A landscape with many valleys, sampled at points; each row gives a point and its height.
A ball rolls from a point to whichever of its 2 nearest points has the largest drop for the distance, and stops where none of them is lower. Distance is the straight distance between rows; heights are no part of it.
bek: [ -1  -5   6   5  -6 -11  23  14   6  16  10   5  -8  -8  13   4 -12  10
   7   3   9   4 -13  29  -3 -16   0  -5   2 -19  -4]  height 155
Denof: [ -4   6   4  -7  -1  -6 -18  -2  -7  -6 -14  -6  17  -8  22  -2   6  -9
 -13  -6  -7 -20  -5  -5   0  -2  -9   8   3  23  26]  height 224
Mave: [ -8   2  -8 -12  10  10   0  -6   4   1   0  22  20  28 -23  -8   1  -7
   2 -24   4   2 -10 -14  -3  -7  21 -14  -5 -14   9]  height 465
bem: [ -4  -3   0 -24  20  -6   9 -12  15  25   6   8  -3  22  -7  -4  -4 -18
  12 -20  29 -16 -11 -16 -20  -9  27  -4 -14 -12  -1]  height 477
Boton: [  5  27  -3   6  -9   2   0  -9  -5   6 -27  -1 -15   4 -24   2 -16  -3
  19  -9   7  22 -14  10  -1   6  -3  10  27 -11   5]  height 543
Pemo: [ -9  21 -23 -21  16  -5   9   1   0   8   6 -10 -13   1 -45  -4   5 -13
  -9  18  -1 -13  16 -14 -25  -5   3 -20  -9  -2  -1]  height 234
Mivu: [-15  -5   0   8 -18  19 -15  16 -22   4   6 -12  14  -8  -6   2   0  -1
 -18  12  -9 -13  -4 -21 -26 -31   5 -21  -4  -2   1]  height 788
gava: [ 10  -5  16   5  -1  11  16  13   0  -1  18   4 -12  -5  22  -7 -10  11
   4   0 -17  22  -4  22  27   9   7  14  10 -12   2]  height 417
mubab: [ 24  11  15   2 -16   7  16   7   5  -2  10  13  -6  16  14  -6 -18  -4
  21 -19  -9  14 -17  26  18   9  13  24  12   4  21]  height 359
bavo: [ -1 -23  -5  11  -6 -20   7  -2  26  17   2  15   7  -9   1  19   0  17
  30 -15  23  -9 -20   1  -7  19   0  -5 -11   4   3]  height 308
deg: [ 19  -1  -7 -20  -5  -6  11  -1   3  14   2  19   2  13   9  -5   6  -7
   6   4 -10   0  -9  16  14  32  19  19  -9  17  28]  height 171
vefen: [  0  25  -5   3 -24  17  -3  14  -9  -6  -6  -4  13 -13  -5  -3  -1   0
   5   1  -2  -1  -4 -10 -12 -16  -5 -11 -20  -3  17]  height 528
gis: [ 13  31  -2  -5   2  19  -3   5  -5 -19  -4  -3 -22   0 -11   6 -12  -1
   7  -4 -12  26   2   7  16  24   0  22  35   3   2]  height 500
Nevu: [  1  -4 -18   4   5  -7   3   6  -9  -4   2   3  15   5 -21  11   4   1
 -18   5 -10  -9   0   6  -3  11  -5 -21   8  14  -7]  height 382
Linav: [ -7   5  -2   5   5   6  16   0  17   8   0  -4  -9  -9 -19   0   2  25
  17  15   9  20  16  -1  15   0  -4  -3 -20 -21 -17]  height 429
Bebi: [ 22  21  -1 -11  -1   3   7  24   4 -21   9  -1  -3   1  13   8  -3  -5
   5  -5  -9  -8   8  10  14  16 -10  15  -6  25   4]  height 479
Mizer: [-23   9  -9  16  15   6 -27  15  -1  -9  -9  -5  14  -1 -25   7  -5   9
   2   7  -4   6  17 -27  16   8  -3 -12  16   4  12]  height 339
mak: [ 14   2   9  -9   3  -2   9  14  11   8  -7   8 -26   7   9   2 -19   6
  21   1   2  16   3  22  16  28   4  42  10   2  14]  height 292
Nizu: [  6   6  -1  11 -32   7  15  -2 -14  17   1   2   5 -11  -6 -12  -3   9
   8   7  -8  16 -19  11  -6  -8   6  -8 -12 -15  15]  height 552
boda: [  0 -10  -7 -20  15  -2  10  -7   9  11   8  -2 -17   4  -3  -5  12   5
 -10  28   5   6  23   3  -3   5   6   1 -16 -11 -20]  height 694
losom: [-12   6 -11  -6 -10   9  -5   0   9  24   2   3   2  -8 -12   9   1  -4
   6  21  18  -7   5 -34 -10  -5  25 -11 -34  -5  11]  height 98
vob: [ -6 -40   4  22  25 -17   4   6  18  -4  10   8  -1   2   3   9  13  27
   0  12  21 -15  13  -5  -5  14  -5  -4   9   2 -24]  height 719
kifu: [ -3  14 -13  19 -23 -19  -8   6   2   9 -20   5  -9 -10 -16  27 -16  -1
  24 -12  16  -4 -23   6 -15  -1 -15   0  22   0  -7]  height 383
ruvod: [ 30  14   3   5 -13   1  19   2   9   5   2   4 -27  12 -11  -4 -17  -3
  29  -8  -9  23  -9  27   8  20  14  36  14   4  13]  height 323
gibo: [ -8  -8  -5  11  -4  -6  -4  21  -5 -11  13  17  23  13   2   7 -11  -5
 -11 -24  -4 -13 -20   5 -15 -27   0 -23  21  -7   2]  height 341
vira: [  3 -12   0 -21  33   6 -17   5   1 -10  13  -1   6  12  15   1  21 -11
 -20  20  -6  -2  30 -18  17   4   9   4   3  13 -13]  height 185
kolab: [ 10  21   2  -2  13  10  14  -7 -17 -31   8 -20 -16   2 -15 -18  -2  -6
  -9  -3 -20  22  15  16  -1   8 -12 -11  10  -5 -16]  height 526
kezi: [  2   6   8 -21   6   4  11 -20  14  16  -1   9  -2  21   6  -8   6  -4
  13 -10  23  -1  -4  -3  -4  -9  22   5 -23 -10  -1]  height 463
Diri: [-13  -7  13   2   8 -10 -14 -22 -11   6 -27 -27 -15 -18  11 -17   1   4
  -9   6  -8  10  10  -1  21  18 -16  25  12   4  16]  height 740
tif: [-15 -17   1  13   7 -23 -22 -15   9   0 -21   1  -7   0   7  11  -5  11
   2  -2  18  -8  -7   4   5  15  -7  15  38  11  10]  height 731
zakav: [  3  12   7  -4 -15  16   6   6  -1   3   7  19  16   8  18  -6  -7  -6
   0 -11   4   2 -22   4  -7 -24  20  -7  -6 -12  19]  height 426
kuv: [ 10 -14   7  -1  10  -5  -3  17   8  -3   0   4 -21   1  13   9 -11  18
   6   6   0  12  21  18  20  28 -11  35  12   5 -12]  height 261
mel: [ -3 -15  -2  25 -13 -22   2   8   6  -1   5   8  16  -3   7  17  -2   8
   6 -16  15 -24 -18   4 -19 -22 -13 -16   3   4 -15]  height 485
Mazut: [  3  -8  -7  -1   2  -6  -2  -8   1 -10   4  16  15  22  -6   4   2   0
  -5 -19  -9   0  -5  12  11  11  -3 -10  12   8  -3]  height 413
sena: [ -9 -10 -23   5  -4  -7  -8  -6 -19  15 -10 -15  10  -8 -26   1  19   6
 -17  26  -8  -9  10 -13  -8  13  -4 -14  -9  13   1]  height 360
Ravaf: [ 22   2  11  -4 -13  13  12  11   6 -10  23  16   4  10  26  -1  -2   5
   7 -13 -13   6  -8  19  23   5   9  16  -1   6   7]  height 393
lom: [  8  -2  17   9   5   4 -10  19   5 -19  -4 -14   2 -17  33  11  -2   2
   3  -4  -5  -8  13  -8  29   4 -17  30   3  22  -5]  height 527
sud: [-13 -12 -12   7  -5  -7 -17 -21 -10   4 -16 -15  14  -5 -18  -3  21   7
 -15  11   2 -20  10 -23 -18  -8 -13  -7 -14  13  -5]  height 370
rasef: [ -8 -18  -7 -18  27  -6 -20 -20   4   7   0  -3   3  11   9 -10  20  -9
 -20  22  -1  -1  27 -25  12   6  13   8  -2   4   0]  height 177
sor: [ -3 -13  18 -11  18  11  -4   1   1  -1  25  -8 -13   2  25   0  -4 -15
 -32  21  -2  -5  19  -7  -1 -24  13   0  -3  -5 -22]  height 158
bam: [  6  -8  16  10   2  -1   2  -9   9 -19  -6 -22 -10  -6   8   6   3  16
   3  -4   7  -3  17   6  15  -3 -32  23  -7  11 -39]  height 488
Zadaf: [ 17  13   5 -27  -4   5   9 -26  -6  -1   2   4  -2  23  18 -24   6 -24
  -3  -7   0   0  -7  15 -10  -1  16  12  -6   5  16]  height 437
Tegi: [-11 -14  -6  -9  -7  -6  -7 -26  -6  10 -11   3   5  16  -9 -19   6 -18
 -18 -10   3  -8  -9  -9 -27 -31   2  -4  -3 -18   1]  height 497
baret: [ -5  -4  12   7  -6   9   1  11  -4  -3  11   9  14  -3  23   1  -7   5
  -9 -13  -2   0 -16   8   0 -26   4 -11   7 -11   5]  height 401
domal: [  5  22  -6  19 -22   1 -10  15  -6 -12 -16  -3  -5 -17 -13  28 -17   2
   9 -12   2  -4 -13   4  -9  -6 -25  -1  22   8 -11]  height 307
dilun: [-11 -18   4  -1  -6  10 -14 -27   9  13   3  11   9   8  11  -5   4   0
 -14   9  12  -1   6 -26   5 -19  23   1 -21 -12  -1]  height 127
kuf: [ -3   9   4   4 -19 -17  -1   0   6   4 -16   9  14   2  13   3  -7  -9
  16 -27  15 -16 -24   3 -17 -21 -10   1  -9  -2  12]  height 193
zukim: [  1 -16   5   1 -13   8 -17  -3  14   9  13  18  10   0  31  15  -1  -8
  -7  13  12  -8   6 -28  10 -11  27  -2 -26   4   3]  height 149
gub: [  7 -15   5   4   3   0  -4 -10   8  -8   1   3  -6   9   5   4   1  16
   5  -5  -5  11  11  11  33  21  -9  22   5   8 -13]  height 226
Nedu: [  1  26  -4  -8 -17  12 -10 -11 -17   7 -26 -14  11  -8   0 -23   9 -13
   3   9  -2   1  -1 -18  -7   2   4   8 -23   4  39]  height 271
kegan: [  8 -11   6  28 -28 -10  -2   1  -5  -9 -10   2   7  -9  12  14 -14   3
   4 -24   3  -9 -22  13  -5 -17 -26   1  14   4 -18]  height 423
Pazu: [ -6 -22 -16  16   0   7  -3  -9  20   7  14  14  22  -4 -16  13  14  23
  15  -5  13  -3  -5 -30  -1  17  13 -20 -19   1  -5]  height 152
Kasa: [ -3  16  -8  11 -11 -26   7   9   8   7  -8  11   2   4 -10  13 -16 -11
  24 -23  11  -7 -21   7 -17  -8 -13 -15   1  -7  -8]  height 306
Goso: [ 12   8   6  11 -19  -6  -6  -1  -7 -18  -9   4  -7   5   8   5 -17 -14
   5 -33  -8   6 -22  19  -6 -10 -24   7  29  -5 -17]  height 321
lozos: [  1  -7  10   4 -17  22 -15   7 -20 -14   1  -2  18  -8  13   3   5 -15
 -28  -2 -10 -16 -11 -12 -23 -29  -3 -12  -6   9  -7]  height 780
fakor: [ -7  -1 -10  13  -3  -5   3  22   2   9  -3 -13   2 -29 -12  22  10  12
   6  27  12 -25  10 -10 -18  -7 -12 -10 -24  14 -15]  height 208
defe: [ 11  12 -11 -11   9   7  10  19  -4  -6  15   2   2  -1  -3   7   6  -6
 -13  17 -12  -4   9   9   0   8   6 -13  -2   7  -5]  height 406
ropa: [  5   4  11   6   1  10  10  -5   8 -10  -2 -17 -12 -10   1  -5  -1  16
   7   4  -1  13  18   5  20  -5 -20  12 -11  -9 -23]  height 456
Zeviv: [  3  27  -1 -10 -16  12  -9   1   5 -15 -12   0  11  -3   1  -3   6 -13
   2  -9   7 -18  -2 -16 -24 -25  -8  -4 -27   4  13]  height 506
Bupu: [ 12  18   0  -1   2  19   6   2   1 -20   9   5 -11  13 -17   0 -11   4
   7  -1 -16  29   9  15  27  19   0   2  16  -5  -6]  height 484
fome: [  1  20   2  -6  17  -1  -3  20  -4 -17  -1 -12 -24  -5  -9  18 -17  -6
  -6   0  -5   4   5  21  -2  10 -16   1  43   7 -10]  height 489
sazad: [-11 -16  -6  17  -4   0  -9  -4  21  -3   6  19  26   3 -11   8   4  15
  20 -28  19 -12 -15 -28 -13  -5   5 -17 -10  -6   0]  height 194
guvam: [ 16 -21  -3 -10  -1   1   5 -13   6   6  10  11  -2  13   7  -5  20   9
   3   7 -15   7  11  11  26  25   5  23 -16   8  -6]  height 197
teruk: [ 34  10  -5  -6 -20   1  28 -12  -6  -4  19   2 -10   7   7 -18   1 -15
  14  -4 -10   5 -10  27 -14  -5   7  12 -11   1   0]  height 677
pubag: [-13   0  21   0   6   7  -7  -7 -39 -15  -3  -9  -8 -10  10 -29   8  -5
 -27  -7 -29  16   0  -2   5   3  10 -12  13 -13  12]  height 386
Buvov: [ -7  13 -14 -10  -7   5  -4   3 -11  31 -12  -6   4  -6  -8  -6   9  -8
   6  30   8   7   6 -23   2  10  25  -3 -23  -3  32]  height 120
fatov: [-10 -26   9   0  11   6 -11 -21   8   4  13  -5  -4   4  14  -4   5   0
 -27  21   8  -7  18 -23   3 -25  12   2 -10  -9 -23]  height 142
vos: [ -9  -3  12   1  -5  26  -8  -6 -21 -15  -6   5  11   6   2 -27   2  -6
 -16 -16 -23  24 -15   1   4  -4  11 -13   7 -19  20]  height 394
tagu: [  4   4   9 -17   5  -4  10 -14 -11   1   5   5   0  25  16 -24   1 -20
 -10 -21  -7   7 -15  24  -8  -9  10  -3  17 -11  10]  height 427
sero: [ 32  -8  -1  -3 -12   5  33   6  -6   3  31   7 -16   4  10 -10   0   0
   5  10 -21  14  -5  38   1  10  13  11  -5  -3  -4]  height 684
Mamo: [-22 -10  10  11   9   3 -14   3 -24   2  -3 -17   4 -13   6 -12   1   7
 -20   4 -18  13   2  -5  12   1   1 -11  18  -8  11]  height 379
sete: [-10 -14   2   6   7 -13 -17 -17  -8   0 -19 -15 -12  -8   0   2  -4   8
 -14   6  -6   6   3   8  14  21 -15  15  34   7   2]  height 736
Povo: [  9   0   9  -9  23  20   0  12 -23 -14  17  -7   1  -7  17 -10  17 -16
 -21  13 -26  18  21 -10  24   8  10  -9  11  -2 -11]  height 597
dores: [  2  -1 -11   6 -25  13  14   6  -8  19  18  21  11   3  -9   3  -4   5
  -2  10  -1  11 -17   5  -5 -11  26 -24 -10 -18   5]  height 560
Kive: [ -2 -11  -5   0  12 -37 -10  -7   9  -1 -14  -2 -17  11  -2  15  -6  -1
   4  -9  12  -9  -1  19  -7  16 -20   8  33  13 -13]  height 739
gom: [ -3 -17 -11   4   9  -4  -5   6   7   9   9  -4   0 -16 -16  22  13   0
  -5  27  12 -30  14 -28 -23   0   3 -13 -23  21 -21]  height 170
Labis: [ -1   9  -9 -16   6 -13   5 -22   1  -2  -7 -11  -3  12 -16 -11  11 -11
 -10  -6   1  -8   9   0 -20 -14 -18  -8  -9  -3 -15]  height 466
zezi: [-26   1   6  20  17  12 -30  13 -22 -11  -8 -20   7 -10 -16  -1  -7   5
 -16   6 -20  13  14 -21  13   0  -7 -15  33   0   6]  height 365
mupoz: [ 22   8   5 -30  -8   5  -1 -10   1  -3  15   5 -11  12  34  -8   3 -27
 -14  11  -2  -8   4   6   1   7  15  18 -16  17  11]  height 448
viteg: [-13   7   2   9  10 -11 -17 -11  27 -11 -14   4  -1   6 -12  19  -9   7
  27 -27  29  -6  -3 -20  -6   4 -12   2  12   6  -5]  height 338
beza: [  3 -13 -19   0 -18 -13   9  13   4  19  15  18   7 -10  -4  27   2   1
   0   6  11 -22 -16   3 -23   3  12 -22 -14   8  -3]  height 524
lemo: [  5  17   5  11 -11   4   8 -20 -15  -7 -18 -10 -19   0 -22 -20 -13 -10
  11 -12  -9  30 -10  16 -11  -2 -14  -2  16 -23  -1]  height 550
bizi: [ -4 -12   4  -5   9 -16 -18   8   5   3  -6   2  11 -10  38   3   7  -2
  -5   8   4 -24   0  -5   7   7   1  17   3  22  25]  height 196
fideb: [ -9   6   3 -10   8   7 -10 -27  17 -14 -17   4  14  18 -11 -11  13   7
  13 -23  10   5   9 -21   8  -1  -4   5 -21  -1  -3]  height 432
mil: [-17  10  -7   4   3  -7   4  18  -5   9   6 -10   0  -9 -16   3  -8   3
  -6   3   0 -13  -2   5 -18 -23  -6 -20   9  -5   5]  height 803
pafi: [-16  -5  10  17   4  -2  -7  19 -19 -11   5  -6   8  -4  -1   4 -16  -2
 -18 -19 -12 -10 -14   9 -18 -25 -12 -21  31  -4  -2]  height 267
vufa: [-18  18 -16 -17  26  -2  10   1   8  16  -3  -4  -4   4 -40  -6   2  -3
   7   5  13  -4  10 -17  -9   3  12 -11 -11  -9  10]  height 256
vid: [ -1   5   3 -23   5   6  -8 -35   9  -5  -7  -3   3  16   4 -17  19  -2
  -5  -3   4   1  16 -12   6  -3   0  11 -23   2  -8]  height 443
Dop: [  5 -11 -16  10   6   1  25  15  -1   6   8   1  -6  -8 -26  10   1  19
  -3  26  -6  12  15  17   6  16  -6 -16  -8  -9 -29]  height 299
Ber: [ 16   0  -3  -6 -17   6   8 -17 -18  -5  -5  17  11  24  -2 -28   6 -27
  -2 -19 -19  11 -25  21 -17  -5   8  -9   2 -13  15]  height 414
Rafel: [  3  10  -3  11  -3 -12 -12   5  -3 -18 -10   1  -2   4  -5  24 -13  -8
   1 -20   1  -8  -9  10  -9  -4 -25  -2  36  10 -19]  height 180
dilip: [ -5   3  -6  -4 -14  13  -7   0  -4   0 -12  17  24  16  -9  -6   2  -7
   0 -15   2  -2 -19 -10 -12 -15  14 -11 -12  -8  23]  height 447
Pip: [ -9   1 -16   0  -8  -8  -7 -25   5  11 -21  -7   9 -10 -24  -2  18  11
   9   5   8  -5   6 -23  -5  13  -9  -4 -29   9   4]  height 384
vati: [ -1  -9  13   3  -9  18 -16   1 -10 -31 -10   0  20   1  12  -9   6  -8
 -21 -25 -15  -5 -12  -2  -9 -24 -14  -9   2   1   0]  height 770
zel: [ -7   1   1 -13  15   5 -16  10  10   4  15   1  -3  -2   5  10  -1 -15
 -13  23   5 -18  20 -32  -3 -19  18  -4 -12   5  -1]  height 195
Kefid: [  9 -10  -5 -26  11   7  -9 -19   3   6   5  10  -1  16  14 -11  22 -13
  -8  18  -6  12  22  -9  25  21  17  14 -13   4   2]  height 184
dabe: [ -3 -20 -20  -3   0   5  -2  -2  16  20  15  14   5 -10 -15  19   9   6
   6  17  13  -5   4 -30  -9  19  20 -16 -30   1  -7]  height 126
pebo: [ 18  -4  -3   5 -18  20  -4  12 -22   0   9   7  19 -14  21   3  12  -9
 -14   9 -21   2  -2 -12  21   6  10  -1  -7  10   8]  height 580
dev: [ 11  12  16 -12   6  -2   0  12   8 -19   4 -14 -15  -3  28  -1  -7  -1
   1  -7  -1  -4   9  13  16   6 -16  27   3  14   1]  height 517
Rud: [  0  17   3  -6   1  -4  14   1  -9   6  -3 -11 -10  -9   5 -15  -7  -7
  -1   8  -4   6  -5  17  -3   1   1   1   5  -5  23]  height 816
vonin: [ -4  -1  22   9  -1   9   0  -4   2 -10   1  -5 -15  -5  14   0 -17  14
   3 -11  -4  20  -4  17  22  -4  -8  11  25 -14 -11]  height 439
Doto: [ 21  -1   7  -8  -2  21   1   5 -19 -14  19   4   5  -1  30  -9  11 -15
 -16   0 -28   7   3   0  21  12  12   7   2  10   1]  height 590
Ranev: [ 17   3   6   5  -8  -9   5   4   9  -9  -1  -9 -32  -1   6  16  -9   6
  13 -13   9   4   1  23   4   1 -28  30  17   6 -34]  height 596
zikan: [ -7 -15   9  -3  41  -4  -9  22   2 -13  15  -3   7   4  16   6   8   1
 -15  15  -5 -12  19  -1   9  -1  -2   1  18  16 -12]  height 199
Gaz: [ -5 -14  12  -7  31  -4  -1  -4 -11 -14   6 -19  -2   4  10  -7   7  -2
 -29   6 -14  -3  13  10   5   3 -12  -1  18  12 -23]  height 207
bil: [ -4 -34 -11  18  -7 -19   4   1   9  14  17  15  11  -2   3  18   8  11
  -2   1  20 -27 -15  -6 -21  -8  11 -17  -3   4 -10]  height 513
gif: [  3  -3 -13  -6  -3  -4   1   7  -6  15  -3  12  10  -2   2  -1   3  -2
  -3  12 -10   5  -6   7  15  26  13   2   2   9  28]  height 150
tuvub: [ -6 -17 -12   9   1  -1  -2 -15 -12  14  -9 -12   4 -11 -10  -8  18  14
 -12  25 -10  11  14  -7  17  13  -2  -1 -10  -2  -7]  height 348
depem: [-13  -4 -10 -19  21  -5  -7  -6   4   8  11  -5 -11   2 -23   0   0 -12
 -19  22   1 -24  19 -25 -16 -17   8  -6  -4   2  -8]  height 214
Lunu: [ -3   4  10   3   3   7  -4  23   4  -7  13   0  12 -14  27  11  -1   4
  -8   5   1 -14  -2  -3   3 -20   3  -4  -1   4   0]  height 431
vipa: [  2  -9   3 -12  -4   0 -17  12   5  13   5  12  11  -9  44  11   4 -13
  -8  16   7 -15  -2 -12   8  -4  21  10  -8  12  25]  height 176
fumi: [-12 -13  22  16  16  -3   1   5 -24 -14  -6 -22  -2 -20   5   5  -2  -1
 -23   3 -13  -6   3  10   1   5 -18   0  25  19 -20]  height 181
Kel: [ -8 -18   1  12 -16 -16   8   8   0  23  -2   4   2 -16  17   8  -6  18
   6  11  10  -5 -18  16  -1  -6   3   2  -3  -5  13]  height 109
Livig: [-18 -10  -6  -4  26 -39   2  -8  17   7  -2  -4 -16  18 -16   3  -6  -4
  11 -13  18  -3   3  10 -11   4 -14  -3  18  -7 -19]  height 749
karo: [-10   5  -5   7  -3  -2   3  -8  17   7 -10  -9   0 -20 -14   7  10  21
  17   9  16  -1  12 -18   4  -2  -9  -2 -32  -4 -10]  height 405
Zuret: [-13   9  17   2   0  -1  -7 -20  -3   8 -27 -20  -6 -11   9 -17  -6   5
   3  -4   5   8  -1   1  11  -2 -11  21   1  -4  21]  height 744
Zape: [-13  11  25   8  -9   9 -15  -3  -9 -13 -20 -18   1 -19  18 -12  -7   3
  -3 -16  -5   1  -5  -7   1 -18 -18   8   0  -4  15]  height 752
tela: [  9 -20 -10  -6  -5   0  14  -6  -6  20   9   5 -10  -5   1   2   9   2
 -18  31  -6   2   6  14  -3   8  10  -5 -13  -6 -14]  height 692
mag: [-12   7 -20   4  20   2 -12  16  11   0  -2   1  13 -10 -27  13  10   8
  13  14   0   6  23 -33  18  25   4 -15 -10   6   7]  height 304
duk: [-14  12 -11  -7  19   9  -5  -2  12   8  -5   5  14   5 -26  -2   7   6
  12   1   6   6  10 -30  14  15  17  -9 -15  -4  13]  height 279
Deta: [ 14  10   4 -13  -7 -16  16   2   8  14 -12   8  -5   7  10   0  -6  -7
  21 -11   9  -9 -17  18   4  14   6  18  -7  10  26]  height 167
fuv: [  5   3  -6  -8 -14  -9  -2 -15   0  -1  -7   2   8   4   1  -1   9 -15
  -8 -12   4 -20  -5  -5 -30 -26 -13  -8 -16   1 -10]  height 481
rik: [  4   8   6  13  -2   7  -5  27   9 -13   1  -4  10 -22  17  18  -2  11
  10   5   3  -8   9 -11  20  -6 -12   7  -9  12  -4]  height 476
movo: [ 20  17  -2   5 -20 -17  11  -7  -2  -4 -12 -15 -27  -5  -2   5 -13 -12
  10 -14  -5   0  -8  19  -8   4 -28  24  14   8  -8]  height 637
zizov: [ -3 -15   1  -5  12 -12   8   5  25   9   4  15  -3   5   2  12  -3  17
  24  -7  20   3  -2  10   5  19   5   3  -9  -3  -3]  height 283
duzul: [ -8  -3   0  17 -27 -16  -6   5  -2  20 -20   6   9  -8   2  14 -17  13
  19  -7  15  -4 -27   8   0   4   0   4   8   6  28]  height 63
pes: [ -5  16   4  -8 -11  13 -27   3 -21  -4 -17 -14  15 -15  17 -14  12 -17
 -11   2 -15  -5   1 -24  -3  -4  -3   4 -10   9  34]  height 255
fak: [  3   2   7 -10   8 -13  16  -5  20   7   2   1 -22  12 -10  -2  -4  10
  29  -6  19  16   7  20   7   8  -9   9 -10 -11 -19]  height 245
kir: [ 14  -3   4   6  -8 -20  10   3  14 -12  -1  -9 -11  -3   3  19  -2   7
  18 -13  15 -14   4  15  -1  -2 -34  12 -11  14 -39]  height 541
benom: [-13   1  17  12  17   1  -3  15  -3  -9  -1 -13 -26 -18   7  15 -20  11
  -7   1   1  12   2  18   5  -4 -12   3  42 -11 -18]  height 464
kufut: [ 14  12   5  12 -11  15  17 -12 -18 -19   2 -12 -13 -10 -13 -20  -5   2
   1  -5 -22  25   1  13   0   2  -9  -4   1 -13  -8]  height 537
lemu: [ 10   5 -13  -9 -16   6   1   3 -20  26  -2   2   2 -10   7 -10   6 -16
  -4  31 -10  10  -4  -5   5  19  25   2 -11   1  34]  height 132
diged: [  8  -2  -6 -14  22   0  10  15   4  -3   4  -9 -13  -3  -5  -1  10   9
  -1  28  -3   8  34   8   9  20 -14   8 -14   0 -23]  height 698
nizut: [-12  -3  -8 -15  16 -15   2 -10   8   8   1  12  10  27 -19 -11  -4 -18
   9 -31  16 -17 -13 -17 -21 -18  10  -8  -1 -17  -5]  height 492
kiluz: [  2  21  15  -5   5  11   5   1  -8 -10  -1 -19 -11 -20  22 -21   0  -4
   1   5 -11  11   8  -1  12  -2  -1  10  -3  -5  14]  height 820
Vusas: [ -5   4   9   5  -2   3 -10 -15  26  -9 -14  11  15   5   0   8  -3  12
  32 -33  23  -3  -6 -19   8  -1  -5   5 -18   3   1]  height 396
lal: [ 26  14 -14 -14   0  10   8  27   4 -16  18  14  10   2   3  17  10  -5
   2   9 -10  -7  12  -3  16  24   5  -3 -16  22  -6]  height 434
Misos: [  6  -3  -3  -4 -16  29   2 -10 -17  -4   7  19  12  17  -3 -19   2 -15
 -18  -4 -18  18 -16   4 -10 -13  23 -18  -1 -19  11]  height 402
bona: [  3  -2 -14   9 -26  20  -3  21 -19   7  14  17  27  -5   3   8   2   4
 -10  13 -17   6 -13  -7   8   1  21 -21  -5   0  13]  height 569
Vebo: [ -4  18 -11  -5  -6 -11  20   5  -7  19   0  -6  -8  -4 -11  -8  -7  -8
   3  11   7   0 -10  17 -21 -11   4 -14  -3 -14  14]  height 811
Tud: [  2  14   9   4 -18 -14   9   7   0  22 -18   7   5  -2  11   1 -15  -3
  21 -15  17  -8 -29  14  -5 -11   6   6  -4  -2  32]  height 116
bivav: [  3  20  -1  12 -26  19   3   9 -21 -10  -8  -5   6  -9 -15 -14 -10   0
   8  -4 -14  18 -15   4 -12  -4  -4 -13  -4 -13  24]  height 544
vako: [-10  -9  -3 -15  25  -4   5   8  18   1  23  10  -2  10   0   6   1   8
  -1   3  12  -6   8  -2  -2  -8  14  -7  -1  -8 -13]  height 701
fepa: [ 22  14  -8  15 -29  -6  16  -8 -10   0 -16 -25 -24 -20 -15  -3  -7  -4
   2  -5 -16   2  -2   9  -9  13 -26  22  -3  15   6]  height 658
bev: [-26 -11  -9  20  -4   5 -10  21 -15  11   9 -12  14  -9 -15   6  -3  19
  -6  17  -4 -12   1 -16 -13 -19   3 -21   8  -4   2]  height 794
Bisom: [-14  -1   7 -11   0   5   3 -19 -17  16   0  -7  -6   3   4 -24  -2 -13
 -23   2  -2   4  -8   1 -22 -23  13  -6   5 -22  12]  height 504
gib: [ -3 -23  -8  -6  20  -7  -8  -1  25   5   9   4   3 -10   3  13  16  10
   7  12  19 -20  12 -26 -14  18   5  -2 -19  12 -10]  height 147
Rop: [  8   6   2   0  -8  -3   2 -11   6  -5  -5  21   9  32  -9  -4  -5  -8
  18 -30  -3  12 -14  15   8   5  -1  -1   6  -6   0]  height 446
dibu: [  8  41  -8  -9   5   5  -1   7   4  -9 -14   6 -19  10 -21  14 -16  -5
  21  -8   9  16  -6  10   4  16   2  12  33   0   3]  height 523
fiz: [  0  17  -1 -24  10   7  -4 -28   4 -20 -12  -9   1  24 -14 -26  16 -15
  -9 -14   0   1  15 -12 -15 -17 -12   1 -15  -5  -5]  height 452
Pupof: [-24 -27   4  28  27 -12 -11  -3  20  -4   5  -2   2   1  -4  -1   8  30
   1  12  20  -6  17 -23  13   2  -2  -2  15  -8  -5]  height 723
Fad: [-10  -5  -7   5  11 -18  -6  -6  26  -6   4   6  14   9 -13   9  -1  -2
  23 -36  21 -19 -11 -24 -22  -2 -12 -13  -3   3  -9]  height 263
luv: [ 20 -25  -6   5 -15   2  28   3  -8  22  15  11 -10  -7   1  -3   5  13
  -5  25 -20  12  -4  31   5  15   9   6  -8 -11  -8]  height 689
gibel: [ 31   2 -10   9 -27  -4  30  -9  -6   3   4  -9 -13  -7  -7 -10   3   0
   4  -2 -23   3  -5  20  -6  10 -10  18 -13  11   1]  height 668
dup: [-23 -18   2  20  23 -17 -20  -2  18  -3  -5   6   2   8  -2   7  -2  19
   3   1  19  -8   3 -14  10  15   3   1  29   5  14]  height 727
nize: [ -1  -4  14   5   2 -10  25  -5  11  23  -5  -1 -20   2   1 -10 -14  11
  22   5  14  21  -7  30   6  -6   2  10   1 -27  -4]  height 204
gini: [ -9 -23  -1   8  21 -14   8   9  21  -4  23   7   1   5  -2  11   4  18
   5  -5  20 -17   3  -4 -11 -16   0 -12   3  -6 -30]  height 711
Zako: [  1  30  -4 -10  17  -2   4   0  -1 -21  -3 -14 -14  12 -22  -4 -10 -11
  -4  -4  -7  11  14  11  -3   7 -16 -10  21   2  -3]  height 512
ped: [ 10  19  -1   1  -2  17   4  -8  -4 -17  -4  13   3  27 -25 -11 -12  -6
  11 -17 -13  29  -4  15  12  11   4  -8  16 -13   5]  height 471
pupe: [-18 -18  20  21  12   4   3  14 -31 -13   7 -13  13 -13   3   2  -1  -1
 -30  -5 -17  -9  -8   5 -12 -16  -6 -18  24   9 -18]  height 219
som: [-19  -4  19   3   7   5 -22  -5  -9 -19 -15  -8  12  -1  11 -16  -4  -3
 -19 -24 -10  -2  -7  -4  -6 -21 -11  -3  19  -5  15]  height 761
bisan: [ -8  -9 -11  19  -4  -2  14  23   2  13   7  -4   1 -22 -17  18   1  25
   5  25   8  -2   5   1  -3  -6  -4 -18 -15 -10 -20]  height 257
Beni: [ 13  10   8 -33   4   8   4 -15  14   7   9   9 -15  22  17  -8   3 -20
   6  10  20  -1   8  -2   0   5  28  14 -29   4   7]  height 454
gogas: [ -3  10   7 -20  20   9  -3  10   5   2  15  -7 -12  -2  20  -3   2 -15
 -16  26   1  -1  21 -12   1 -14  13   2  -6  -6   1]  height 175
Gidot: [  7 -10  -8  17  -8   8  11  -5  -5   3  -1  -1  -3  -7 -21   2   2  19
   1  14 -16  20   9   8  27  21  -6   0  -3  -3 -14]  height 330

Call two points neighbours if one is among the 2 nearest of the other. Go from one point of each pair to the other, from neighbour to neighbour, staying as low as possible. Name the highest point that can't be avoided.
duzul / baret: nizut
duzul / losom: deg
Rafel / Nevu: lom
dilun / losom: Nedu
fumi / rasef: Gaz
Rafel / duzul: kifu
